Each scene shows the same named points in several views. A view is turned or mirrored, and shifted as a whole, has a little noise and may leave points out.
(in the rows, 128 means zero)

Scene 1
View 1
j_954: [148 127 139 117 139 134 151 133 171 105  96 141 105 158 123 124 114 126
 102 141 125 132 122 106 137 138 142 108  99 175 121]
j_4: [123 144 140 113 159 136 154 137 189 120  83 141 146 191 126 147 142 129
 165 155 134 172 114 141 145 122 184 150  88 140 127]
j_656: [136 148 128 104 152 153 150 153 185 109 100 137 148 206 122 147 143 148
 146 162 120 171 134 120 120 113 159 147 104 141 130]
j_443: [124 133 152  92 123 144 155 118 157 110 100 149 130 182 133 140 107 125
 122 148 132 163  89 113 124 110 146 131  96 150 120]
j_221: [150 129 120 131 152 139 144 159 205 103  98 130 121 185 114 128 137 137
 128 154 112 147 151 112 139 138 149 124 100 172 126]
j_355: [124 148 191  73 133 119 175  68  97 126  74 172 104 111 147 142  93 109
  96 116 173 127  44 126 140 124 175 101  84 143 119]
j_979: [106 137 183  97 141 109 168  80 141 133  63 162 118 132 142 142 107  93
 142 127 169 150  48 151 167 132 197 123  68 143 117]
j_627: [151 157 114 105 162 163 147 170 188 103 108 132 149 216 116 149 154 166
 138 167 109 164 163 108 106 111 151 146 117 141 135]
j_894: [162 141 122  98 133 165 148 158 164  91 124 136 123 195 120 134 122 161
  88 155 105 143 151  79  95 113 113 118 124 164 128]
j_505: [123 139 157 117 161 114 161 111 171 127  65 149 118 144 129 138 129 109
 146 135 153 145  92 148 167 142 193 125  77 152 122]
j_252: [ 95 100 156 144 135 104 147 113 222 126  65 140 127 176 128 127 114  76
 185 148 141 178  72 161 194 143 190 145  54 170 111]
j_802: [128 168 151  97 178 134 164 126 159 127  72 150 144 168 130 157 153 137
 159 146 151 158 112 148 140 123 204 144  92 122 134]
j_389: [137 142 153  84 126 148 158 118 139 107 106 151 125 172 134 141 108 137
 104 145 134 151  97 103 112 110 140 122 105 148 123]
j_467: [147 154 158  83 147 139 165 112 123 113  92 155 112 143 134 141 116 139
  93 132 144 128 102 107 119 123 155 107 105 148 126]
j_913: [112 150 181  99 161 106 172  83 139 138  54 164 119 122 141 147 123 100
 147 124 175 142  59 159 170 138 213 122  69 136 123]
j_304: [158 159 155  80 146 143 165 116 115 108  98 156 106 137 133 140 116 148
  75 130 142 118 111  96 109 124 144  99 114 150 129]
j_785: [139 138 148 116 156 123 157 123 167 116  79 147 111 146 126 133 126 120
 124 136 142 135 109 128 151 142 173 115  87 161 124]
j_361: [139 149 139  95 145 150 154 136 162 109 101 144 135 185 126 144 130 144
 124 153 126 156 120 112 118 114 153 132 105 145 128]
j_547: [107 122 167 131 154  99 158 101 187 132  55 149 118 142 132 133 121  84
 167 134 158 155  71 164 192 148 206 128  59 159 117]
j_619: [121 145 173  79 130 134 165  95 127 120  87 161 125 154 141 146 104 119
 117 136 154 152  66 123 129 112 166 124  91 138 121]
View 2
j_979: [191  91 128 126 147 130 129 136 135 135  81  90 119 164 117 114  64 189
 149 146 147 175 157 161 122 124  71 107 111  99 137]
j_913: [192  95 127 127 144 120 132 123 130 139  92  83 126 159 112 132  60 202
 147 133 140 169 153 162 119 122  83 103 108  96 153]
j_627: [106  77 124 185 204 140 135 125 159 167 177  87 161 116 176 153 121  58
 111 142 180 170 128 114  54 129 113 152 159  91 131]
j_389: [131 106 150 155 165 144 127 149 159 146 111 114 137 149 146 124 110  98
 125 179 157 165 133 111  88 116  76 130 137 120 125]
j_252: [180  61 102 137 185 139 121 140 128 135  91  62 123 149 164  94  68 153
 160  94 190 215 176 188 131 161  90 126 139  46 104]
j_467: [132 127 158 146 148 129 128 139 149 141 104 112 142 153 135 144 106 122
 120 168 143 156 128 106  97 110  83 120 133 124 149]
j_4: [153  62 110 164 192 136 133 123 146 157 146  73 144 130 156 133  88 120
 133 125 173 180 147 152  82 136 101 135 139  76 128]
j_443: [139  91 138 157 174 148 127 149 157 146 112 105 133 147 152 116 103 101
 131 168 167 174 142 125  91 125  77 133 137 106 116]
j_355: [174 129 159 122 124 128 128 146 142 131  64 117 120 174 103 123  79 181
 139 181 126 155 141 128 121 104  60 100 106 134 147]
j_505: [164 100 126 136 161 120 127 126 129 137  99  77 137 150 142 134  78 163
 141 113 159 183 152 155 118 136  97 116 133  80 143]
j_785: [140 116 139 141 161 122 126 131 134 138 103  88 144 147 151 141  95 133
 131 123 159 179 142 133 113 132  99 121 144  90 144]
j_361: [129  92 135 165 180 140 131 136 157 153 135  99 146 137 155 136 107  92
 122 156 166 168 135 119  79 123  93 136 143 104 130]
j_894: [ 85 121 157 172 181 143 124 148 162 149 133 115 157 134 178 143 139  40
 108 166 173 170 121  87  75 125  97 146 166 113 124]
j_221: [107 106 133 162 188 129 122 134 141 144 129  82 157 130 185 142 117  76
 121 111 183 190 138 124  97 146 114 141 169  73 129]
j_619: [163  97 142 144 153 141 130 146 152 143  96 109 127 159 125 117  87 143
 136 178 146 163 143 131  98 113  67 118 117 120 130]
View 3
j_785: [134 148 121 182 112 128 149 152 121 133 149 100 137 118 167 135 121 146
 139 127 144 112  88 150 103 113 117 140 146 145 133]
j_656: [123 176 135 176 125 175 113 141 108 131 178  97 120  92 162 111 113 147
 145 111 172 126  96 155 113 138 181 115 149 175 121]
j_361: [130 164 122 170 133 173 123 139 116 135 163  94 124 109 155 115 125 135
 138 131 170 125  95 166 109 138 167 126 152 157 122]
j_4: [128 185 145 177 107 150 134 134 101 132 166 119 137  93 167 126 107 166
 147 100 167 120  88 140 112 131 159 113 154 180 142]
j_954: [125 134 108 186 122 144 129 156 123 134 162  87 121 109 159 112 128 126
 133 146 147 131 106 155 105 103 131 155 134 141 120]
j_547: [142 175 140 182  84  87 185 128  97 140 128 152 167 110 167 154 106 185
 140 109 144 116  81 118 105 103  89 135 155 161 175]
j_389: [138 154 107 163 144 170 137 132 120 141 146  99 128 126 141 115 139 123
 127 157 172 131  99 174 105 139 154 140 158 139 127]
j_467: [144 141 107 165 140 156 147 148 136 138 138  86 131 144 153 134 140 123
 131 154 159 108  85 181 100 142 131 139 159 127 122]
j_894: [116 138 103 178 147 197  92 157 125 132 185  61  98 102 152  89 135 104
 133 152 166 139 114 177 109 127 185 143 135 148  94]
j_619: [150 166 114 158 134 148 166 121 117 144 124 121 148 138 141 136 136 141
 127 150 170 122  84 168 101 145 131 134 169 139 148]
j_627: [114 172 136 179 130 196  89 153 113 125 198  77 105  85 169 102 112 138
 150 105 173 122  98 162 115 144 204 108 143 181 103]
j_505: [141 164 133 179 101 113 166 141 112 134 139 122 151 118 169 148 114 166
 142 115 147 108  80 139 105 116 108 131 155 154 151]
j_304: [143 130  99 166 148 165 141 156 146 136 140  69 123 150 153 131 147 111
 129 162 155 105  86 192  99 143 132 144 156 117 110]
j_802: [141 184 148 169 114 148 147 140 115 131 151 110 143 120 173 150 111 170
 151  96 166  92  66 155 107 155 148 101 167 169 139]
View 4
j_547: [155 148 117 110 121 131 145 145 139 143 126  78 102 139 132 138 158 167
 133 159 150  88 153 133 104 152 129  69 117 170 123]
j_221: [145  78  94 180 178 153 190 154  98 172 116 136 124 152 157 100 147 126
 146 125 134 100 152 118 121 137 204  77  92 116  95]
j_802: [137 116 113 116 159 126 163 178 118 135 122 126 126 116 110 119 143 119
 149 134 139  88 155 116 188 147 167  79 122 158 112]
j_656: [128  83 119 156 190 129 178 168  95 152 111 136 128 126 145  92 150 100
 153 113 137  93 149 129 165 143 200  73 101 123 106]
j_913: [153 143 121  88 112 139 118 163 144 117 121  99 116 124  94 131 154 157
 128 146 148 103 151 112 138 143 111  94 127 160 139]
j_785: [154 106 102 138 142 154 151 157 122 145 118 122 124 144 123 115 149 146
 134 134 140 106 152 109 124 135 157  91 109 132 117]
j_505: [152 126 109 121 134 142 148 157 129 140 122 106 116 137 121 125 152 151
 135 144 143  97 153 116 128 143 145  83 116 153 119]
j_304: [148  71 106 143 150 175 122 171 112 122 103 163 150 140  95  82 147 123
 130  96 135 136 146  86 143 115 155 130 105  83 133]
j_894: [133  43 108 188 197 162 165 163  83 153  99 167 144 144 145  63 150  98
 146  87 132 124 145 109 138 123 211 103  84  69 109]
j_979: [147 139 136  94 118 134 110 156 139 114 116  92 113 124 106 119 163 154
 127 137 152 105 146 125 122 145 110  94 120 146 146]
j_355: [151 117 134  95 111 158  79 161 138  95 106 122 132 128  78  99 161 149
 117 113 149 132 143 102 124 126  98 128 119 108 160]
j_619: [135 106 142 115 144 140 109 162 121 111 104 121 127 121 108  91 162 125
 131 109 149 116 142 121 138 135 134 105 110 111 146]
j_361: [131  80 121 150 179 140 157 167 101 141 108 140 131 128 132  85 152 107
 145 107 139 106 146 120 153 136 184  90 101 108 118]
j_443: [130  88 138 144 170 137 138 157 105 132 103 125 126 128 136  80 163 115
 140 104 146 111 143 132 131 137 167  92  98 102 130]
j_954: [151  80 102 166 157 166 153 150 108 152 110 137 130 154 138  94 152 138
 134 117 138 120 148 109 103 127 173  99  93  99 116]
j_252: [144 145 133 129 142 116 162 133 127 158 123  62  89 138 167 129 169 160
 139 157 154  78 149 161  84 162 150  45 105 167 117]
j_389: [132  78 133 145 167 148 128 162 104 125 102 140 135 129 124  74 159 113
 136  96 142 121 142 118 137 130 164 105  99  89 134]
j_627: [126  65 107 173 209 132 198 176  84 163 112 155 135 128 148  85 142  87
 161 107 131  93 151 122 181 140 226  74  97 115  94]

In a view up to two points have been moved. Name them for each view, in the order of its rows, or write -.
view 1 => j_656, j_443
view 2 => j_505
view 3 => j_547, j_619
view 4 => j_785

Scene 2
View 1
j_951: [139 144 137 103 120 185 150 137 163 127 121 169 172 139 137  69  98  94
 124 126 177 119 155 174  95 119 116 113  90 167 128]
j_888: [151 112  89  77  85 116 161 127 119  71  32 210 193 135 126  81 155 125
 128 146 108  66 156 171  84 125  60  44 156 188  83]
j_195: [137 156 123  87 128 164 159 147 164 119  99 196 195 126 129  68 106 109
 129 135 150 109 158 199  85 127  81  76 102 177 128]
j_404: [159  76  85  83  53  98 153 113  88  54  17 204 168 149 130  89 179 131
 127 149 114  48 156 130  88 112  67  53 175 181  57]
j_176: [142 106 167 126  89 205 127 122 143 143 159 133 112 165 150  69  99  89
 126 124 251 129 154 108 107  87 168 174  76 137 118]
j_461: [144  99 134 146  84 173 136  88 134 108 110  99 128 168 147  82 118  69
 122  96 187  97 112 108 131 116 175 157 117 148 105]
j_81: [134  67 130 115  64 100 135 101  93 102  92 161 118 149 135  84 155 131
 146 140 196  76 129  95  99  86 119 107 130 132  83]
j_454: [128 112 137 133 105 143 142 102 136 118 114 125 142 146 136  80 115  93
 137 110 183  99 111 132 116 114 145 126 110 141 118]
j_948: [148 108  93 128  87 131 155  86 126  72  48 128 172 151 134  90 141  79
 123  99 109  63 104 145 126 142 128  93 157 175  93]
j_309: [130  84 131 118  81 114 139 105 108 107  99 154 131 145 133  83 142 123
 144 132 191  84 125 112 101  95 123 110 123 136  95]
j_155: [148  64 107 102  53 103 142 101  86  74  51 176 137 155 135  89 171 128
 135 141 158  60 140 104  98  98 101  87 156 156  66]
j_931: [142  97 134  96  82 145 140 129 119 112 102 184 141 147 137  76 134 125
 134 148 198  97 161 126  87  90 106 107 113 151  96]
j_296: [111 108 165 143 114 138 130 103 136 152 161 115 111 140 136  76 105 107
 153 115 235 115 104 114 111  93 163 150  79 108 132]
j_449: [163 129 135 113  93 225 143 128 158 112 113 148 159 165 148  70 101  69
 106 115 184 118 167 147 109 118 145 145 103 183 112]
j_485: [130  75 119 117  73  87 141  97  96  94  76 157 133 142 129  88 157 129
 148 132 170  66 115 109 103  98 112  92 140 134  86]
j_896: [136 109 105 137  98 123 152  83 130  87  67 116 164 146 133  88 135  81
 130  96 127  70  92 141 128 136 139 101 146 160 104]
j_51: [150 129 112  85 100 161 156 136 141  96  73 197 185 140 134  75 127 108
 122 139 141  93 164 173  87 121  84  79 125 184 101]
j_414: [152 147 100  83 111 164 164 139 156  90  61 201 207 134 131  75 122 101
 116 133 115  92 164 197  87 138  74  64 130 198 109]
j_560: [124  62 105 112  66  45 144  89  76  80  51 171 136 135 123  91 178 148
 156 141 148  45 108 105  97  97  90  62 160 131  74]
j_696: [123 107  96  93 100  66 159 115 111  86  48 198 183 116 117  84 157 144
 150 143 116  60 122 166  84 120  59  32 149 157  96]
j_738: [155  88 121  94  65 150 144 123 112  91  76 185 145 158 138  79 146 116
 125 145 176  85 165 122  92  97 105 104 131 167  81]
View 2
j_309: [ 91 190 114  83  79 183 172 160 107 158  81 129 115 139 123 113 136 135
 108 118 115 128 143 144 114 119 136  96 130 118 176]
j_560: [ 54 215 149  56  93 187 147 108 125 133  36 116 115 126 135  93 137 142
 102 114  95 145 172 127 160 142 186  99 183  91 203]
j_155: [ 84 191 124  82 102 194 161  87 137 124  50 144 130 125 147  89 143 143
 122 123  98 138 160 134 151 136 145 100 146 119 178]
j_176: [135 159  63 106  51 187 213 220  88 192 127 151 118 159 111 136 136 128
 122 124 140 107 103 164  63  89  77  86  53 153 141]
j_738: [108 180 100 115 101 187 165 111 119 131  79 152 134 128 139 101 146 140
 127 128 104 127 141 151 133 123 110 106 129 137 158]
j_485: [ 77 196 132  68  87 184 163 136 120 145  61 123 115 132 130 103 135 137
 103 117 109 136 158 134 129 130 159  96 148 106 189]
j_296: [109 177 100  80  48 172 193 250  78 201 122 118  97 158  93 141 125 124
  89 114 142 117 118 154  58  94 120  84  92 122 171]
j_931: [108 193  93 123  89 180 163 148  92 148  92 143 129 133 123 116 145 139
 122 126 105 124 130 159 124 117 108 110 136 135 155]
j_51: [133 168 125 160 145 157 121 113 113  99 113 143 125 104 129 109 143 123
 107 131 104 126 145 162 113 125  98 122 161 139 146]
j_195: [144 166 126 184 147 140 108 153  87 107 144 133 115 103 112 126 138 116
  92 131 110 121 135 174  91 117  87 129 171 139 142]
j_454: [118 157 126  88  91 168 170 190 115 154 116 126 102 136 114 125 126 117
  87 117 137 122 139 146  67 109 123  90 104 124 169]
j_461: [125 133 121  63  81 183 201 177 146 161 109 141 106 145 126 117 125 115
  95 118 153 120 141 135  54 104 117  74  55 133 166]
j_404: [ 84 194 139 105 136 187 131  34 148  88  40 147 140 104 158  75 151 143
 124 129  81 144 176 134 179 149 149 116 183 118 175]
j_414: [143 155 143 178 171 144 100 101 121  79 128 142 123  91 131 110 141 115
  96 133 107 128 152 165 105 128  95 128 173 138 144]
j_888: [109 182 149 144 159 160 103  66 129  79  82 138 128  93 141  92 145 131
 105 128  91 137 167 150 147 144 131 126 198 122 164]
j_81: [ 78 201 110  68  69 194 180 145 110 161  60 132 122 143 128 105 142 143
 116 118 108 132 145 139 134 123 147  95 132 117 180]
j_951: [149 156 109 161 121 152 141 178  91 133 146 139 114 119 111 132 135 116
  97 128 126 116 123 172  71 104  80 112 126 145 139]
j_948: [116 135 171  80 139 167 144 106 173 101  95 132 105 110 140  96 125 111
  79 120 135 135 179 128  85 131 145  91 123 117 179]
View 3
j_309: [101 116 118 125 118 139 109 168  84 161 104 110 115 124 169 125 136 145
 142 108 108 169 122 100 152 169 123 128 100 140 131]
j_931: [ 86 108 128 128  99 140 106 160  90 175 111  90 110 135 184  94 155 125
 158 105 112 197 114 132 141 178 120 127 101 143 119]
j_738: [115 111 123 124 103 130 117 149 102 177 110  92 134 108 186  95 159 126
 153  98  90 193 118 132 140 185 120 127  97 135 106]
j_948: [137 127 105 157 131 147 138 134  72 167 136 120 168  65 108  97 170 184
  85  67  98 153 129 110 140 172 131 146 115 115  99]
j_888: [104 139 130  88  99 173  81 127 107 213 127  85 177 115 129  47 194 169
  87  57  73 189 114 147 108 198 122 143  86  96  71]
j_81: [112 117 118 104 122 128 104 172  97 165  89 111 124 123 183 139 128 141
 148 114  90 165 128  90 153 173 121 121  91 138 132]
j_414: [ 83 124 130 142  92 177 103 123  82 199 151  80 151 116 122  26 207 162
  99  56 116 204 104 173 112 188 125 149 110 114  78]
j_485: [114 127 115  98 127 142  97 166  92 170  96 116 137 118 158 131 134 160
 121 101  87 156 127  85 148 173 125 130  91 125 124]
j_296: [ 65  93 115 188 123 138 129 188  39 124 114 118  55 143 169 143 119 134
 168 131 172 169 120  96 174 141 127 127 130 177 168]
j_155: [138 128 118  86 119 130 102 154 116 185  95 107 163 101 174 118 147 149
 126  93  58 167 127 100 138 189 123 126  82 117 103]
j_454: [ 92 105 111 179 122 143 136 162  51 143 128 114 101 110 144 114 146 153
 136 104 145 168 120 111 157 156 129 136 126 152 137]
j_449: [100  86 118 219  97 128 167 134  63 153 149  88 108  88 172  69 180 117
 167  94 147 209 111 167 147 171 125 135 137 161 109]
j_404: [141 142 124  61 110 149  85 133 129 213 106  95 195  96 152  80 175 163
  97  67  37 175 124 121 116 204 121 134  72  91  73]
j_461: [125  95 102 208 132 114 172 156  53 128 128 123 112  72 159 133 141 141
 151 105 139 163 129 106 169 155 129 132 133 161 135]
j_696: [ 86 148 128  67 111 187  56 149  95 206 112 100 159 144 114  74 172 189
  73  68  84 168 116 114 115 185 124 143  81  96  95]
j_896: [124 123 104 164 136 148 136 145  58 156 133 126 150  76 108 109 159 185
  90  76 116 147 129 101 147 163 131 145 120 126 114]
j_176: [ 82  77 119 212 106 112 159 169  56 126 123  98  62 119 209 121 137  97
 206 133 164 202 115 136 169 154 123 123 135 188 150]
j_195: [ 51 113 135 159  85 186  99 135  63 187 151  76 112 145 128  30 199 151
 117  72 149 212  99 175 120 175 124 147 120 132  99]
View 4
j_738: [ 82 126 153 139 111 148 114 161 125 124 104 116 117 109 145 177 110 135
 140 144 140 106 167 170 128 127 119 141 101 125  80]
j_296: [116 147 166 150 125  66 136 145 185 151 116 175 123  75 135  73 140 137
 109 143 138 104  62 163 138  67  78  83  76 110  74]
j_461: [ 90 149 107 146 115  89 117 155 203 176 102 145 159 115 130  86 142 144
 127 150 122  99 117 187 123 105 129 105  95 130  40]
j_485: [128 153 137 128 126 153 112 139 140 136 111  99 101 102 148 154 143 145
 122 140 138 120 147 149 142 170 109 105  82  86  82]
j_560: [148 159 133 119 130 185 107 128 122 127 114  72  83 104 156 179 152 149
 118 135 141 132 167 133 153 212 109 101  78  65  93]
j_454: [113 130 139 135 120  99 126 149 176 151 105 160 137 105 146 102 139 157
 128 149 126 101 113 161 135 108 125  93  99 124  78]
j_155: [107 152 129 131 118 176 104 147 125 131 106  76 102 113 147 185 130 137
 130 141 139 120 180 159 137 182 117 129  88  92  74]
j_948: [121 121  89 116 117 147 110 145 169 154  95 124 151 146 161 141 148 181
 148 151 112 105 179 156 130 183 180  97 119 129  80]
j_951: [ 92  81 176 136 111  96 137 163 144 121 102 197 142 109 163 135 106 166
 152 150 126  89 127 159 129  68 142 111 126 164 111]
j_696: [155 101 157 107 127 185 120 132  99 100 107 120  88 118 183 198 137 183
 142 140 131 118 182 114 154 197 150  93 113 101 143]
j_309: [112 145 152 139 123 131 119 146 146 137 111 122 108  95 143 141 134 139
 122 141 139 112 129 157 140 132 102 108  84 101  80]
j_176: [ 60 139 168 165 110  63 129 168 179 153 109 174 142  83 123  90 110 118
 121 147 139  90  82 195 119  32  82 126  87 141  50]
j_51: [ 96  80 164 124 109 146 123 159 114 108  99 156 129 125 172 185 106 169
 159 149 127  97 177 150 131 122 159 125 131 153 120]
j_449: [ 57 101 146 148 101  90 125 175 166 145  95 177 165 121 144 126 101 148
 152 156 122  83 137 190 112  64 146 134 124 174  68]
j_195: [109  59 186 123 113 122 138 158 115  99 100 195 129 118 180 167 105 183
 160 149 124  91 151 140 137  93 160 108 138 165 143]
j_931: [ 91 123 176 141 114 131 122 157 123 119 109 136 108  94 147 163 111 135
 134 143 142 106 139 162 133 104 103 128  96 123  92]
j_414: [103  58 158 116 109 150 126 161 110 103  93 170 138 138 184 190 105 188
 170 151 119  92 189 142 132 130 186 117 147 168 137]
j_896: [132 128  97 118 121 126 117 140 184 160  98 138 148 133 156 112 158 179
 138 149 113 107 149 153 134 167 167  82 109 120  77]
j_81: [111 161 148 140 123 143 112 144 139 136 113  99  99  91 136 150 134 127
 116 138 146 119 137 161 139 145  88 117  73  87  69]

In a view up to two points have been moved. Name them for each view, in the order of its rows, or write -.
view 1 => -
view 2 => j_155, j_404
view 3 => j_738, j_414
view 4 => j_896

Scene 3
View 1
j_453: [138  78 110 122 167  76 155 127 158 145  76 108  96  87  84 150 109 148
 131 117 134 144  95 113 111 129 106 129 147 119 188]
j_851: [144 127 179 136 126  85 148 171 169 136 122 115  78  77 126 119 118 132
 101 110 137 114 118 155 156 151  94 120 172 117  99]
j_968: [155  93 172 154 145  75 147 154 159 159  93 116  83  67 100 103 108 123
  70 108 112 149 143 130 125 156  89 129 143 115 154]
j_2: [152  99 163 148 135  84 145 148 162 153  84  96 106  61 109 107 107 132
 113 121 132 131 109 139 138 143  89 132 147 123 153]
j_325: [133 100 124 117 160  76 160 141 153 144  96 127  79 101  99 146 116 140
 113 116 138 148 114 116 118 146  98 116 149 108 154]
j_213: [136 122 147 126 126  93 151 145 158 140  87  89 116  73 126 122 112 140
 159 136 163 113  75 145 150 139  86 122 155 122 130]
j_576: [135 135 166 126 124  88 153 162 158 138 113 113  89  86 134 118 120 132
 122 125 153 118 106 148 155 155  85 114 161 113 100]
j_701: [115 157 133 109 124  86 171 130 108 171  81 128 111 116 153  98 127 114
 141 171 182 171 107 106 128 193  40  96  99  86 117]
j_93: [128 111 124 107 155  78 162 147 157 133 109 128  74 109 106 157 120 145
 125 114 147 134 104 121 127 144 103 113 162 108 135]
j_569: [ 98 202 141  75 102 103 172 162 140 117 138 121  92 130 181 144 139 141
 195 157 219  95  58 155 183 165  70  87 172  97  30]
j_468: [116 156 143  99 129  87 165 158 147 131 126 132  75 117 143 141 130 135
 138 131 173 124 100 137 152 163  84 100 163 100  80]
j_969: [140 135 159 136 112  94 151 140 139 163  73  89 132  69 143  88 113 123
 151 157 168 133  86 139 149 161  59 118 124 114 130]
View 2
j_453: [127 132 174 112 142 140 124 166 126  85 179 152 118 107  71 131 117 138
 123 161 117 126 213 152  92  83 156 139 105  41 109]
j_851: [111 105 166 131 135 172 118 120 104  93 115 123 119 111  88 134 122 186
 107 157 130 137 118 145 156 112 125  99  71  54 136]
j_93: [128 126 166 128 118 133 118 156 115 107 161 148 125 113  98 129 104 166
 130 177 114 133 150 141 122 106 154 126 106  44 128]
j_2: [104 114 173 117 153 177 132 128 118  80 137 135 107 102  62 136 138 159
 104 147 138 130 182 151 128  91 123 119  72  49 112]
j_325: [122 133 171 122 122 142 125 156 127  95 164 152 116 119  84 133 115 161
 128 168 116 128 163 138 111  89 148 136 102  32 116]
j_969: [ 82 110 172 130 131 167 170 116 100 132 138 155  80  63  64 142 148 168
 112 161 171 140 191 138 162 112 107 135  78  64 105]
j_968: [104 126 175 116 146 187 127 127 141  62 132 136 106 136  62 138 143 170
 109 138 124 120 146 141 117  70 121 124  68  17 108]
j_569: [106  93 152 166  75 111 150 128  53 200 131 153 110  43 132 132  95 204
 134 216 162 163 109 125 215 183 131 110 112 101 153]
j_701: [ 77 135 172 142  79 141 189 129 122 165 158 191  66  76  79 146 147 185
 142 184 165 133 150 104 160 107 110 171 103  29  93]
j_213: [108 107 167 127 140 152 140 133  90 119 143 141 107  69  78 133 124 160
 110 167 152 143 193 153 150 121 130 117  86  79 124]
j_576: [105 107 166 134 124 161 132 124 100 114 125 135 111  97  89 135 123 184
 113 167 139 140 129 140 162 119 124 111  80  59 131]
View 3
j_576: [131 126  80 138 136 168 155 152 168 141 142  85 132 122 113 150 121 157
 137 134 115 171  92 136 147 113 182 133 123  98 149]
j_213: [129 101 103 139 149 138 155 145 184 129 177  86 131 115 107 113 131 138
 147 128  93 179 115 138 139 112 184 133 117 100 164]
j_468: [107 112  84 143 120 178 150 165 165 117 122 107 154 119 125 146 135 156
 151 154 144 153  81 121 139 112 182 152 106  85 150]
j_2: [141 140  83 145 162 137 144 127 165 148 180  79 116 118 106 133 118 131
 126 104  80 202 107 128 156  93 187 120 148 102 145]
j_968: [139 173  61 154 164 151 134 120 146 157 163  83 112 122 113 160 110 129
 112  93  87 213  90 112 172  78 191 114 166  94 124]
j_453: [113 135  91 159 152 111 125 120 138 100 202 107 126 113 121  97 128  98
 149 104  87 217 106  94 158  69 192 150 153  81 145]
j_851: [136 141  66 136 129 173 155 150 149 146 141  75 122 127 113 156 111 163
 136 129 114 176  89 139 159 112 179 130 132  98 143]
j_969: [135  99 111 150 183 149 152 138 226 155 162  97 143 107 105 137 146 136
 119 122  89 175 112 130 127 107 193 113 116 105 157]
j_569: [101  58 109 129 106 193 172 195 206 109 102 110 177 115 123 137 153 183
 169 190 165 111  89 146 110 147 175 162  60  92 178]
j_701: [103 102 110 173 189 166 129 141 236 137 126 143 177 100 124 155 171 121
 113 134 125 163  85  86 116  85 205 128 111  86 142]
j_93: [106 134  76 151 125 145 134 143 132 100 159 107 138 120 126 123 125 128
 155 129 121 189  86 103 155  87 185 157 135  78 143]
View 4
j_468: [146  88 100 141 127 117 137 150 150 107  83 134 139 124  95 113  97  85
 114 145 165  61 148 166 179 121 116  94 136 171  90]
j_701: [130  76  89 131 133 103 117 140 158  99  58 102 165 168  38  76  85  95
  48 131 138  96 184 220 180 126 133 104 142 171 134]
j_325: [153 123 139 151 131 131 128 112 152 125 104  95 155 128 110  95 136 141
  95 151 139 101 157 168 167  99 156 131 123 157 111]
j_969: [127  71  75 128 154 155 139 128 125 126  48 107 141 156  62 102 128 129
  64 104 156  98 174 213 185 100 106 127 106 150 120]
j_576: [132  94  90 137 146 149 133 146 140 130  71 136 131 120 104 116 117 117
 118 131 160  91 158 176 173 101 113 111 114 155  97]
j_968: [118 132 114 145 158 164 108 129 152 149  81 117 146 114 117  94 138 166
 115 139 125 155 182 184 153  83 154 135 106 140 123]
j_213: [147  80  97 137 145 160 155 117 120 129  71 104 135 140  90 117 145 134
  85 114 168  75 150 182 186  96 109 130 103 150 100]
j_851: [124 107  92 141 151 161 128 148 142 139  75 145 126 104 122 120 122 127
 139 135 156 107 158 167 165  95 117 113 109 150  94]
j_93: [160 117 136 151 127 128 136 117 150 121 108 103 149 122 116 104 129 126
 106 152 150  82 146 158 172 102 147 121 126 161  99]
j_453: [166 125 152 151 135 148 139  84 137 135 110  69 157 137 112  95 167 172
  78 140 139 104 153 169 173  86 162 152 109 148 114]

In a view up to two points have been moved. Name them for each view, in the order of its rows, or write -.
view 1 => -
view 2 => -
view 3 => j_851, j_701
view 4 => j_453
